A landscape with many valleys, sampled at points; each row gives a point and its height.
A ball rolls from a point to whichever of its 2 nearest points has the largest drop for the distance, and stops where none of them is lower. Distance is the straight distance between rows; heights are no part of it.
lese height 157: [108 164 110 101 158  91 132 116 105  99 139 124 124 126 146 138 180  93
 134 147  99 105 110]
Tibed height 487: [112 108 146 132 145 157 107 103  80  70 133 132 119 112 128 127 128 123
 113 136 138  90 137]
merab height 622: [120 129 116 143 144 133 153 102 107 115 198 125 152 131  87 116 129 147
 119 115 115 161 113]
Posup height 232: [144 148 117 134 156 151 146  76  88 127 135 178  99 125 151  82 144 115
  70 112 130  87  75]
pidas height 445: [155 120 122  92  58 154 103 151 162 129  39 166 103 103 160 108 130 118
 163 158 153 159 149]
rik height 276: [119 147 135 102  98 190 143 112 125 106 149 116 104  36 152  85 130 122
 114 151 158 137 139]
Malaz height 393: [134 158 162 131 102  97  90 167 162 177 134 195 109 140 132 147 128 155
 129 140 132 217 164]
Lif height 33: [139 138 114 131 129 153 167 161 134 122 217 122  98  95 149 111 111 123
 119 140 159 108 124]
papu height 356: [ 92 132 127  87  68 110  93 176 144 146 127 167 113 120  92 121 108 156
 165 166 128 187 163]
mabu height 306: [129 130 134 127  95 120 155 146 150 144  60 124 160 147  88 133 109 160
 149 129 136 135 122]
fek height 555: [ 90 110 167 101 137 104 124 109 123 150  90  93 130 145  91 129 104 125
 155  89 120 139 115]
tikef height 444: [173 151 115 111  91 136 167 140 148 152 158 114 166  89 114 120 129 127
 163 184 153 154 131]
beva height 233: [192 145 121 152 116 161 161 114 129 128 113 103 181 163  89 118 108 140
 108 140 142 148 107]
Deg height 141: [150 128 127 124 137 103 150 113 122 114 147  92 148 109 145 131 147 107
 136 137 132  97 156]
feze height 196: [102 106 129 131 113 184 102 173 105  99 156 109  90 109 141 115  87 122
 107 120 171  74 141]
Mos height 210: [134 143 126 137 155 138 128  56 123 127 139  76 123 128 150 111 151 106
  60 107  97 102 104]
tebif height 457: [168 160 109 110 102 110 154 147 131 141 100 121 176 101 115 113 144 119
 162 169 152 129 149]
poze height 546: [148 145 112 101  56 134  77 166 166 133 102 119 141 177  76 130 102 127
 184 154 157 134 127]
Gegan height 392: [ 84 114 150  96 129 121 102 185 129 164 114 178  97 186 121 183 105 140
 151 117 115  89  94]
lanu height 153: [146 150 122 106 139 142 125  61 145 129 118  63 184 140 118 122 141 122
  94 136  71 133 106]
suve height 505: [146 108 139 126 149 129 125  64  80  90  83 100 146 122 152 113 160 119
 123 142 117 125 173]
keza height 629: [132 135 119 141 160 148 103 107  85 102 157 118 107 150 126 107 104 124
   4 125 134  90 132]
tenag height 264: [197 151 134 136 132 138 168 109 112 102 145  96 173 132  94 131 114 123
  89 170 121 161 124]
Zub height 426: [119 151 157  58 118  78 118 155 166 182 105 161 103 133 103 143  85 122
 176 116 122 164 121]
mok height 326: [122 125 149 136  86 113 123 143 153 136 149 137 108 119 104 145 101 150
 170 118 148 194 131]
notu height 455: [132 121 138 129 138  84 127 135 138 135  61 158 104 113 161 153 157 118
 155 107 130 106 149]
meped height 275: [154 132 137 110  73 157 117 138 169 130 133  75 170 125 116 121  86 137
 153 115 140 136 162]
fub height 430: [ 95 129 139 169 162 150 124 103 115 139  81 119 113 115 146 124 183 132
 111 135 106  88  69]
duz height 375: [ 92 131 108 131  76  77 114 186 151 159 119 185 122 148  93 131 111 162
 146 152 110 187 182]
Fus height 498: [ 60 106 132 105 152 103  94 169 114 144  64 184  86 144 130 137 133 119
 153 110 117  84 114]
Mafud height 553: [145  96 160 124 148 136 117 105 143 103  89  67 128 127 157 116 111 111
 129  88 137 102 162]
rit height 480: [131 153  98 109 150  88 171 182 149 147 122 177 148  89 101 132 137 138
 115 180 108 158 125]
Gapi height 114: [144 134 118 145 161 128 146 128 125 100 184  89 127 131 131 110 120 106
  64 128 132  92 143]
peze height 510: [155 171  95 135  95 134 163 132 156 104 126 114 176 160 107 149 130 118
 146 140 119 160 118]
kigi height 542: [131  93 125 198 151 124 127 110 158 148 179  79 148 147 132 169 155 125
 125 141 113 138 123]
Gupo height 567: [ 81 100 136 199 140 134  86 106 163 161 144  79 125 144 111 180 154 162
 139 144  95 161 101]
mapas height 433: [102  98 142 146 131  97 121 155 131 123  37 159  74 145 175 130 155 115
 164 122 109 121 161]
libaf height 290: [116 100 110 193 119 144 132 134 123 152 202 155 137 112 120 116 138 133
 145 119 143 161 140]
nup height 501: [162 172 105 108 118 129 166 125 161 121 122 104 180 130 140 131 138 104
 148 130 121 121 117]
lura height 325: [107 109 116 195 129 117 139 125 153 168 183 138 131 139 119 141 151 155
 140 112 124 140 117]
lare height 212: [122 131 110 150 157 158 147 129 107 153 182  85 149 155 160 139 148 110
  77 144  96  69  59]
zad height 362: [133 127 161 167  82 101  93 122 140 159 132 163 129 162 144 149 124 131
 154  93 144 201 154]
totim height 387: [129 138 128 117 133 100 130 138 112  91  75 118 115 109 137 146 123 138
 149 155 153 113 179]
neba height 305: [140 135 129 139 138 123 156 121 110  86 162 116 127 129  95 164 115 154
 141 139 131 128 149]
fupuf height 323: [115 151 133 152 155 119 152 129 103  87 153 129 109 149 101 179 137 160
 109 142 108 116 119]
fanif height 556: [ 88  87 139 180 137 112  97 116 151 148 169  89 144 164 126 193 138 141
 147 118  99 126 122]
Logas height 217: [153 115 139 121 133 133 115 112 154  98 120  69 138 144 109 137  87 125
 115  90 116 137 126]
Sinez height 197: [126 132 121 107 178 121 140 139  64 136 126 198 126 127 168  79 189  87
 118 164 126 128  72]
rab height 92: [127  86 169 148 123  93 117 130 153 179 110  51 162 170  98 170 118 160
 148 126 127 151 134]
Naz height 458: [148 126 101  94 103 120 124 151 164 117  34 171 107 120 160 108 137 115
 158 127 128 150 161]
rina height 624: [132 137 102 162 150 147 123 116  97 146 178 128 119 177 125 124 114 111
   5 134 125  99 102]
bavi height 370: [ 90 134 127 127 133  92 143 151 149 158  52 177 122 106 124 118 156 149
 126 136 121 124 136]
vaka height 35: [140 100 174 153 120  88 122 135 156 159 119  70 136 177 125 166  79 139
 134 103 132 166 142]
mugim height 118: [136 163 117 117 147 136 127 100 128  89 113  83 144 152 128 173 133 130
  99 147  85 120 125]
bepe height 509: [129 101  99 178 146 136 128 124 160 132 191  74 149 147 121 122 113 121
 107 102 120 146 156]
Zeme height 248: [144 140 139 115 163 106 156 114 102 161 169  97 137 124 154  83 146  75
  54 120 127 100  85]
komis height 570: [ 95 118 128 134 113 198 144 150 112 168 125 128 145 157 138 148 104 144
 112  91 104  75  76]
gemo height 484: [119 120 110 142 124 137 122 137 148 112 205 137 128 116 125 137 126 152
 150 118 131 110 140]
fiton height 468: [146 103 128 107 123 114 110 151 153 121  60 166  69 110 174 112 138 124
 178 112 137 164 143]
Vap height 142: [120 128 128 175 130 111 185 111 134 149 155 100 161 125 124 133 142 138
 120 145 123 152  96]
dag height 79: [124 146 127 114 131 126 159 153 175 124 131 154 113 106 116 133  96 141
 130  86 140 143 128]
Bapa height 441: [147 142 105 129  62 101 128 174 191 163 101 182 148 160 116 129  89 147
 110 147 100 182 159]
Kur height 127: [107  93 184 187 126  96 104 124 136 193 170 113 110 180 145 163 101 142
 130  97 145 151 123]
Sidup height 139: [155 156 137 116 143 114 116  65 116  80 109  88 159 136  99 173 123 134
  69 158  80 136 112]
pil height 249: [129 125 111 109 112 171 146 117 143 122 139 147  89  48 157  78 131 111
 120 114 166 104 142]
bolo height 475: [142 150 138  85  91  91 124 180 165 144  58 154 126 127 112 145  98 152
 149 136 143 137 153]
rozag height 503: [154 165  96 109 122 130 145  99 140 116  62 121 141 136 154 117 152  96
 145 119  97 136 121]
zem height 633: [138 133 131 136 147 163  89  90  66  69 160 136 107 152 125 121 100 134
  58 124 142  74 134]
lozip height 115: [149 129 148 112 173  82 151 116  91 112 142  81 153 109 147 110 176  93
 122 157 123 105 122]
Vob height 247: [156 113 141 107 103 158 104 124 142 105 129  60 140 122 111 114  65 117
 113 109 145 132 154]
kedos height 371: [ 76 125 126 101  94  97  98 170 127 140 104 164 106  96 102 117 122 155
 171 142 146 134 169]
vel height 461: [166 163 135  87 128 142 152  94  95  84 155 140 119  75 178  80 142  93
 123 142 146 141 121]
Gasal height 391: [ 81 117 132 137 107  86 103 180 127 160 135 194 101 164 103 160 119 161
 157 128 121 166 153]
keme height 302: [154 133 130 125  75 128 128 148 157 150 137 118 144 127 106 131 107 156
 167 103 157 149 147]
Kuz height 256: [124 113 114 193 154 133 143 119 128 162 182  61 140 143 129 138 150 125
  84 141 104  93  85]
sepu height 172: [126 145 133 119 143 141 153  96 120  95 158 129 126 122 112 112 134 144
  88  90 130 110 116]
nuruk height 321: [120 117 137 115  96 150 116 140 144  96 185  94 127 107  97 133  97 149
 151 136 152 153 147]
torud height 548: [178 118 132 104 107 153  96 122 172 108  91 100 166 163 107 125 103 124
 156 114 155  98 119]
latil height 409: [119 123 179  69  85 106 114 161 136 146 127 151  85 104 118 150  65 129
 167 160 166 145 135]
nemov height 70: [171 152 126 106 139  96 162 122 108 144  90  85 194 128 124  98 169 110
 144 171 129 125 106]
napiv height 533: [105 123 114 118 157 146 111 125 113 101 102 180  92 126 160 137 153 131
 145  96 132  98 111]
dud height 195: [143 161 107 112 146 158 158 140  90 109 187 170 136 146 164 123 134  98
 102 126 123  75  95]
tulun height 537: [133 113 154 102 127 120 130 129 101 107  30 108 159 150  91 132 110 118
 158 125 141 129 124]
Sakoz height 608: [111 140 125 185 151 154 146 118 139 118 181 106 111 162 128 162 135 136
  84 144  94 115  61]
nos height 431: [140 123 138  91  90 149 108 135 149 136  68 152 115  81 129 107 121 132
 171 117 163 139 144]
Fibus height 527: [123  87 111 200 155 138 124 116 126 145 207  94 157 156 132 126 142 112
  97 133 128 121 142]
duban height 601: [123 126 109 173 146 162 168 140 123 147 172 189 128 151 119 136 122 149
 114 108 122 126  78]
dusuk height 478: [109 111 115 115 154 134 109 134 124 106  67 187  65 110 150 107 142 126
 164 108 125 162 142]
bufuz height 140: [120 167 111 113 158 115 149 108 117  99 137 109 131 140 120 159 157 118
 109 149  83 118  83]
mota height 446: [ 92 133 122  73 148 106  71 181 160 195 137 210  98 150 124 139 123 162
 117 126 131 135 150]
Rekur height 597: [114 127 129 195 153 147 163  90 141 127 150 104 118 137 114 154 138 152
  96 127  98 161  66]
Mafi height 267: [115  93 136 119 138 172 121 148 107 145 123 198 120 107 165 103 129 132
 148  99 146  78 123]
nom height 559: [209 122 135 111 118 197  99 127 163 104  96  90 178 136 115 114 107 116
 127 133 156 102 139]
Zele height 96: [167 165 108  98 119 107 161 120  93 117 110 101 199 121  83  96 147 123
 124 175 120 143 115]
ven height 512: [140 139 124 133 135 120 110  67  78 101  92 128 141 130 132  98 169 125
 122 128 110 155 138]
miko height 471: [104 126 103 124 105 135 108 138 154 150 190 159 109 104 108 141 131 156
 166 111 147 142 149]
sipu height 420: [152 158 117 136  54 120 113 187 183 144  98 185 135 154 114 153 101 150
 143 155 148 199 138]
Gugi height 271: [166 131 149 142  98 147 148 137 134 125  94 113 179 157  74 116 105 158
 149 125 160 151 112]
tatu height 297: [139  94 151 128  89 132 110 134 160 136 153  75 135 141 126 136  80 141
 158 113 151 166 183]
Feva height 504: [164 102 106 156 137 167 104  81  92 104 165 130  72 155 174  76 144 117
  92  96 137 109 142]
zemeg height 213: [122 137 125 116 153 145 154 118 132 112 144 152 114  83 143  94 129 130
 118  90 150 100 132]
zanot height 534: [123  89 133 152 176 160 103  98 117 107 135  71 122 151 168 113 140 105
  71  96 104  65 142]
Pavo height 354: [ 85 130 113 142 125 127 135 136 165 170 153 155 128 152 117 152 153 154
 146  98 119 125  94]
zap height 491: [185 159 120 109 110 151 149 100 137 103 123  79 169 109 131 108 122  93
 124 131 131 117 137]
Baki height 395: [ 77 131 125 146 143 124 124 106 128 132 123  97 132 125 128 151 151 136
 136 105 106  99 108]
Bama height 146: [160 154 132 113 124 128 138  91 118  94  93  98 195 156  84 152 138 139
  95 173  94 139 110]
Geban height 107: [134 139  90 182 115 102 162 131 163 139 123 141 146 138 109 134 157 126
 153 143  88 199 125]
Nekek height 170: [129 146 121 122 169 121 117  93  87 114 141 138 118 136 170 120 180  80
 130 133 108 100  86]
Sosu height 460: [148 150  97 107  85  99 129 190 182 151  59 188 140 139 114 115  83 138
 137 146 118 149 151]
der height 447: [106 137 139 140 150 130 152  88 124 139  78 127 110  94 142 128 171 123
 118 101 117 109  93]
rafut height 273: [155 132 124 126 143 114 117  71  61 128 165 141 105 112 166  53 149  95
  57 139 161 115 113]
nupe height 176: [134 128 107 108 121 107 122 110 145 119 119  85 164 121 135 143 141 131
 162 117 130 106 179]
revu height 384: [ 92 122 140  64 113  91 105 164 136 166  79 188 124 103 109 118 112 145
 154 130 138 146 147]
Lazi height 402: [118 144 118 119  94  88 120 160 130 103  49 143 128 112 146 142 131 128
 154 147 117 124 170]
zir height 545: [128  74 151 135 166 132  99 123 135 115 110  57 117 127 150 127 113 101
  81  90 113  86 164]
gade height 191: [131 119 123 137 153 102 155 117 118 116 126  71 186 125  98 162 152 143
 132 162  97 126 143]
Koba height 373: [ 94 112 150 109 137  81 101 186 130 146 137 151  85 177 116 190 106 137
 155 114 133 119 129]
lozul height 190: [153 139 130 163 130 145 184 100 137 131 124  85 174 143  97 128 122 153
 104 128 105 162 101]
Zeluz height 257: [115 132 110 142 131 175 131  87  76 139 109 197 110 145 154 111 154 132
  87 109 108  80  65]
tivuk height 374: [110 123 132 108 129 138 119 180 132 109 158 167 100 128 138 164  99 150
 142 108 162 100 121]
bagi height 342: [128 123 149 103  68 142 113 171 149 145 137 152  99 115  94 153  93 151
 176 159 150 217 149]
tato height 448: [144 129  98 114 161 116 132 110  95 109 126 167 104 102 179 100 180  96
 163 127 115 127 134]
guvog height 578: [109 129 120 188 130 120 133 111 160 145 114  76 140 138 104 176 147 154
 135 146  82 173  90]
gos height 130: [139 169 112 121 136 136 125  63 123 115  80  67 164 135 148 149 165  97
  92 160  72 123  89]
muz height 617: [137 134 124 164 165 141 135 105 118 130 194  96 112 154 122 134 125 131
  35 129  97 121  84]
Dotas height 283: [165 136 134 153 125 129 166 107 110  71 146  91 142 139  97 148 104 152
  91 148 114 157 143]
vin height 77: [160 122 119 142 167 114 145 134 115 124 196  66 141 126 119  92 107 100
  38 154 108 140 146]
Tegiv height 388: [116  99 143  95 123 141 100 186 129 156 125 196 112 147 146 171  98 139
 140 116 152  81 118]
Pomid height 412: [ 88 128 131 139 144 156 116  95 113 150 110 107 124 132 158 139 159 124
 131 108 117  59  84]
ditu height 348: [121 117 164  94 119  92 109 139 107 136 151 108 108 147  91 141  75 120
 189 137 144 162 134]
pipu height 399: [102 126 105  74 146 117 126 149 167 156  81 183 121  81 104 134 117 150
 156 113 141 142 134]
fuvu height 158: [111 100 129 149 112 164 123 158 139 105 187  95  94 125 116 123  86 135
 107 123 164  97 168]
kile height 515: [138 143 112 122 114 127 139  99 153 128  48 107 159 145 134 143 141 121
 139  98 127 120 120]
lebis height 131: [109 116 159 142 133 112 153 138 159 132 159 131  97 125 104 152  85 145
 128  76 142 150 113]
labi height 343: [126 112 153 169 112 107 110 124 158 139 165 136 113 161 113 153  95 131
 154  85 133 200 139]
Fif height 202: [157  86 125 153 127 151 126 124 136 115 160  68 178 114  90 114 105 141
 121 138 115 148 175]
bosok height 544: [124 110 123 130 155 176 130 134 103 123 105 186 104 142 167 127 125 116
 120  70 121  92  80]
vubi height 470: [157 154 124 117 118 160 130  92 105  86 120 107 132  84 152  77 114 125
 108 128 150 133 151]
zigup height 586: [107 108 128 165 118 174 145 158 127 156 149 162 123 156 119 153  94 156
 120  93 111 102  66]
Debe height 394: [ 82 107 113 138 156  88 110 168 150 157  44 200  98 101 144 133 148 129
 112 137 116 105 136]
Tel height 253: [105  76 138 183 108 151 118 144 129 130 201 129 112 113 110 118 104 143
 159 113 172 154 155]
sevil height 299: [125 124 129 110 106 167 138 130 146  91 153 108 102  71 123 118 105 132
 122 130 162 134 147]
gegim height 222: [144  82 144 152 162 121 149 116 111 118 133  72 183 107  96 128 127 149
 105 139 109 115 162]
Remu height 241: [128 110 116 145 165 152 131 135  98 155  94 203 117  91 159  97 155 135
 153 134 144  94 128]
fom height 357: [109 135 142 120 141 129 132 137 124  82 130 131 105 125 130 167 120 134
 132 106 142  92 135]
kepon height 557: [107 103 123 113 123 171 114 137 106 144 112 157 135 146 154 148 104 121
 128  75 129  63  82]
lef height 175: [119 127 160 145 136 126 164 130 158 123 131  74 120 148 115 142  91 137
 104  76 129 137 114]
Kapi height 379: [141 143 180 135  90 101  86 132 137 172 136 177  96 136 142 123 110 132
 160 127 147 219 165]
kupa height 359: [ 94 125 164  95 139  79 105 149 117 138 137 128 106 160  97 163  81 114
 168 102 130 126 127]
Sata height 376: [ 99 130 113 136 150 129 140 124 129 144 170 132 125 141 128 155 158 135
 121 113 113  89  90]
Vibab height 122: [164 146 107 109 121 138 128 105 119 124 131  84 202 145  86 124 138 125
 125 157 106 142 130]
fefo height 536: [155 157 101 134  74 161 119 158 156 114 115 125 162 173  73 127  99 135
 180 149 151 154 120]
zumib height 415: [127 147 121  84  99 135 140 149 149 146 107 158 136  64 111 122 109 153
 158 120 149 150 147]
fepo height 466: [160 151 130 111 129 129 119  66  84  73 157 125 110 112 165 102 142  89
  96 148 135 126 133]
nudif height 523: [189 151  94 129  74 141 139 152 162 127 129 113 173 151  98 139 121 128
 167 143 130 131 135]
risod height 417: [129 152  88 122 134 103 136 147 132  95  66 164 111 100 162 109 157 111
 146 159 110 129 168]
sas height 180: [119 146 128 124 134 146 143 132 107 153 187 121 136 155 153 140 144 100
 113 144  92  92  27]
mubu height 181: [117  90 156 194 118 116 113 155 141 162 194 145  95 173 152 148  87 128
 123  90 152 131 123]
bip height 49: [119 141  92 163  95  88 140 153 158 140 127 133 137 157 112 166 146 142
 147 143  98 180 166]
dor height 614: [122 135 102 142 134 150 162 126 129 121 180 179 115 126  95 121 127 154
 131 113 124 157 117]
luta height 236: [103 144 122  83 108  78  96 149 155 122 101 150 109 125 126 154 117 119
 154 109 120 131 161]
piz height 528: [149 141 113 115 118 141 123 113 101  97  42 122 166 148  97 104 133 123
 144 124 127 134 138]
Nin height 112: [188 109 129 158 151 142 154 114 127 135 175  66 169 135 101 107 110 117
  44 157  99 179 152]
begen height 481: [156 139 139 119 141 162 128  90 134  93 134  84 136  98 137  97 117  95
  97 102 130 117 156]
pur height 336: [108 103 159 104  99 143 112 141 121 112 150  79 114 124  99 144  65 121
 169 142 149 147 143]
borin height 561: [150 117 168  99 126 123 106 120 136 103  85  87 129 122 140 144 100 113
 167  98 155 119 160]
nugim height 463: [131 114 149 148 143 124 152 105 143 132  57 137 102 119 160 127 157 121
 144  86 123 132 121]
tilen height 113: [137 158 128 124 150 107 145 110 130 125  83  65 159 131 145 141 161 100
 107 191  98 129  95]
Zakeg height 472: [139 134 131 125 147 154 116  86  86  81 176 100 120  95 142 101 126 113
  76 158 142 110 153]
rorad height 492: [176 162 105 107  99 160 124 117 140  87  70 139 138 134 141 108 133 104
 167 120 135 124 129]
mub height 160: [120 161 117 124 157 117 157 142 107 124 171 130 126 146 138 146 164 102
  94 159 100 108  61]
lofa height 489: [131 144 111  90 153  97 175 155 115 128 161 166 143  85 102 118 145 126
 129 159 119 156  99]
Sisu height 308: [161 116 140 140 126 126 133  47  83 123  86 117 140 125 138  82 128 123
  61 112 145 142 134]
gog height 547: [ 97 114 155 106 132 105 143 123  99 127  60 106 140 124  99 128 134 137
 135 105 137 128 131]
ridur height 418: [130 137 168  51 124 100 112 151 142 169  97 172 101 111 103 133  63 113
 176 164 153 160 132]
Nozu height 183: [131 136 129 107 155 124 117 123  50 134 122 155 123 149 182 104 186  79
 116 149 107  95  48]
dokon height 129: [140 169 141 114 132 137 165 119 148  92 130 139 129 101 127 136 114 137
 109  88 113 134 125]
Kotam height 413: [113 102  91 137 160  97 116 151 153 128  50 184  72 118 171 124 157 128
 141 130  98 124 157]
vevim height 340: [ 93 143 119 120 148 111 133 144 108 100 120 156 114 144 112 166 144 129
 128 133 111  88 120]
sovor height 582: [ 80  99 128 112 111 104  90 140 109 133  89 143 118 107 134 105 165 124
 186 120 150  97 165]
nagib height 221: [110  88 159 186 117 127 103 151 121 160 192 161 109 149 131 145 105 147
 168  96 164 151 140]
fup height 494: [107 108 120 151 132 124 101 139 155 137 213 105 128 142 136 130 116 139
 126 103 136 134 163]
Tet height 453: [ 93 118 117  87 127 115  80 164 167 192 148 215 131 113 142 146 127 172
 132 117 151 111 158]
seb height 400: [108 118 171 101 107 121 107 167 142 158 182 153  71 125 112 155  78 150
 163 152 166 149 137]
lof height 587: [131 141 125 177 132 156 141  95 153 118 126  73 134 160  99 169 133 148
  98 144  71 189  84]
gomid height 467: [138 152 102 115 119  78 166 163 139 127  98 154 161 101 115 120 144 124
 136 181 121 123 159]
gedu height 289: [150 127 126 140 141 130 121  47  76 109 125 152  99 117 140  63 124 119
  66 115 161 130 141]
zodo height 99: [139 115 120 161 130 142 143 152 101 126 221 130 132 135 143 116 112 131
 111 154 137  97 132]
Bogi height 511: [ 92  96 127 125 136 122  83 167 104 137  75 188  94 139 168 136 144 126
 175 119 143  85 137]
Tomob height 372: [106 123 146 109 137 105 115 151 114 100  93 156  92 122 132 143 114 138
 152 119 157  91 154]
Guko height 479: [126 130 126 121 135 175 115 110  97  61 179 105 119 109 118 135 105 126
  96 130 138  99 160]
kefes height 211: [110 146 116 103 103 106  93 123 142 106  99 119 132 113 135 141 149 113
 182 111 130 121 171]
Peluz height 496: [118 124 127 133 154 113 117  96  91  77 109 114 133 124 137 147 148 133
 119 141 114  98 157]
vonud height 101: [133 131  97 148 131 156 137 159 141 101 197  93  98  93 138 102  98 128
  81 145 156 105 162]
Gemel height 436: [100 134 141  69 129  76  99 173 179 186 135 185  98 154 120 152 110 133
 152 102 132 154 143]
mup height 231: [119 141 146 133 166 125 142  79 110 143 173  85 141 125 147  98 172 100
  76 138 108  96  73]
Pokan height 493: [134 107 118 139 149 172 106  88  94 105 146 148  89 114 170  82 149 124
 135  92 138 120 139]
purek height 488: [ 73 119 122  96 143 105  95 159 119 127  69 174  87 120 130 112 133 111
 175 105 127 137 129]
Gov height 151: [131  98 131 153 124 100 140 129 142 144 102  78 176 155  88 166 139 151
 134 143 112 145 147]
sogit height 169: [ 68 132  93 157 125 106 141 138 117 132 132 121 138 136  99 164 165 148
 133 161  91 105 102]
Resi height 252: [ 91 113 146 112 117 163 109 152 119 140 173 141  90 116 121  93  78 120
 152  94 172  99 124]
Rolo height 405: [150 159 165 107  70 104 107 184 166 170 108 171 109 142 113 149  91 162
 142 142 149 188 156]
dami height 215: [ 76 119 110 179 154 126 113 139 121 139 133  94 134 143 109 177 155 150
 117 160  97  66  87]
Dotad height 216: [145 126 115 121 177 138 143 139  90 166 118 189 141 103 157 101 180 108
 128 143 127  90  89]
Sado height 214: [144 154 128 101 163 137 146 107  85 121 162 184 110 120 169 107 142  83
  84 131 128  87  70]
Tob height 116: [ 83 134  95 151 106  78 141 138 158 156 119 121 134 152 108 165 150 140
 150 140  95 131 127]
Tima height 432: [138 134 125 120  88 150 155 138 153 141 138 133 142  73 113 117 121 156
 144 159 145 150 146]
Runo height 156: [141 134  99 146 136 156 165 135  98 119 184 144 134 131 145 100 106 116
  89 135 142  61 118]
Muk height 261: [135 140 112 114 163 140 141  88  81 142 172 121 129 141 164  77 143  89
  60 123 141  95 109]
Romu height 439: [160 129  92 109 153 125 137 121 122 110  96 179  78 107 169 105 178  99
 155 148 113 171 150]
Kuviv height 85: [116  66 196 172 139  90 102 108 157 182 148  74 133 167 134 163 107 132
 133 107 132 172 122]
gevub height 495: [147 174 128  95 131 115 163 131  95 108 180 148 141  98 114  93 145 127
 108 171 119 154 101]
ren height 456: [153 135 138 114 113 128 162 142 129 128 202  91 139  92 137 116 137 126
 148 170 157 143 132]
Pigin height 525: [138 109 124 149 162 151  94 102 127  87 134 101 117 132 172 101 117 106
 114 101 129  70 161]
pupef height 562: [ 91 113 162  89 126  89 101 116 124 157  91 101 132 118 124 127 128 114
 181  89 141 124 144]
Tif height 482: [157 150 126  97 105 160 141 112 134  86  90 120 123  78 139 101 134 108
 155 135 143 129 139]
Pofaf height 182: [117 128 128 128 148 145 111  68 129 127 151  70 165 125 112 120 126 132
  56 108  77 128 113]
Nid height 462: [ 99 137 123 111 110 120  82 163 165 180 166 188 126 125 120 153 125 165
 152 107 129 152 142]
vitoz height 159: [195 115 115 144 108 163 137 110 138 132 161  65 190 123 107  99 116 129
  94 158 112 166 154]
dob height 429: [163 138 106 132 118 140 145 134 111  81  71 150  91 114 168 102 171 125
 157 164 118 166 162]
lano height 341: [107 134 135 144 109  81 165 156 153 158  66 141 126 118  97 152 128 165
 127 131 124 135 126]
nar height 277: [ 89 102 146  96 118 165 101 159 117 148 141 174 117 120 139 104 103 146
 168  84 162  81 106]
lavu height 95: [130 140 130 109 154  86 166 125 102 129 113  83 169 126 112 120 175 103
 108 171  95 134 103]
milil height 572: [116 106 139 107  98  85  89 124 123 159  69 131 126 119 138 109 152 114
 196 108 154 135 165]
zage height 390: [118 119 192 121 103 108 103 146 139 167 174 187  75 142 134 145  93 138
 160 124 163 189 152]
mesut height 483: [119 120 130 120 131 161 122  73 101  90 120 121  98  94 147  52 129 127
 124 100 151 138 136]
libil height 147: [127 142 118 188 127  96 177 122 124 142 156 129 162 131 117 144 162 114
 143 167 115 192 106]
fonaf height 254: [106 121 127 191 151 153 136 125 107 155 160  79 146 136 120 159 155 166
 105 163 100  89  71]
bubu height 519: [162 152 105 126 133 121 147  96  97  95  53 129 162 123 118  82 177 113
 137 146 122 150 140]
ruf height 224: [ 74  93 156 106 108 178  99 149 112 113 142 107  77  87 130  95  99 130
 128 115 168  98 141]
Non height 514: [143 123 105 149 162 167 117  94  94  96 142 125  97 136 176  78 145  96
  81 111 131  65 141]
nogi height 532: [178 124 132 115 115 155 125 101 157 133  65 100 180 139 128 103 117 109
 137  92 131 104 114]
sonuz height 454: [159 141 121 119 139 150 132 106  99 116 151 157 104  83 190  74 183  90
 145 145 150 128 133]
gudo height 524: [ 94 114 104 121 148 137 107 160 126 126  87 187 114 131 165 158 165 126
 138 130 123  69 118]

Where does a ball stop that starts at each point below?
Gegan => dag
pupef => Vap
vel => Vap
nugim => vaka

Call two points neighbours if one is among the 2 nearest of the other. Go from one point of each pair to the other, from neighbour to neighbour, staying as low as possible. Name the highest point that can't be avoided.
Vap / bip => libil
Lif / bip => nar
papu / vubi => pupef
bufuz / papu => Gegan
mugim / bip => Kuz
nemov / mugim => Bama
vaka / vin => gegim
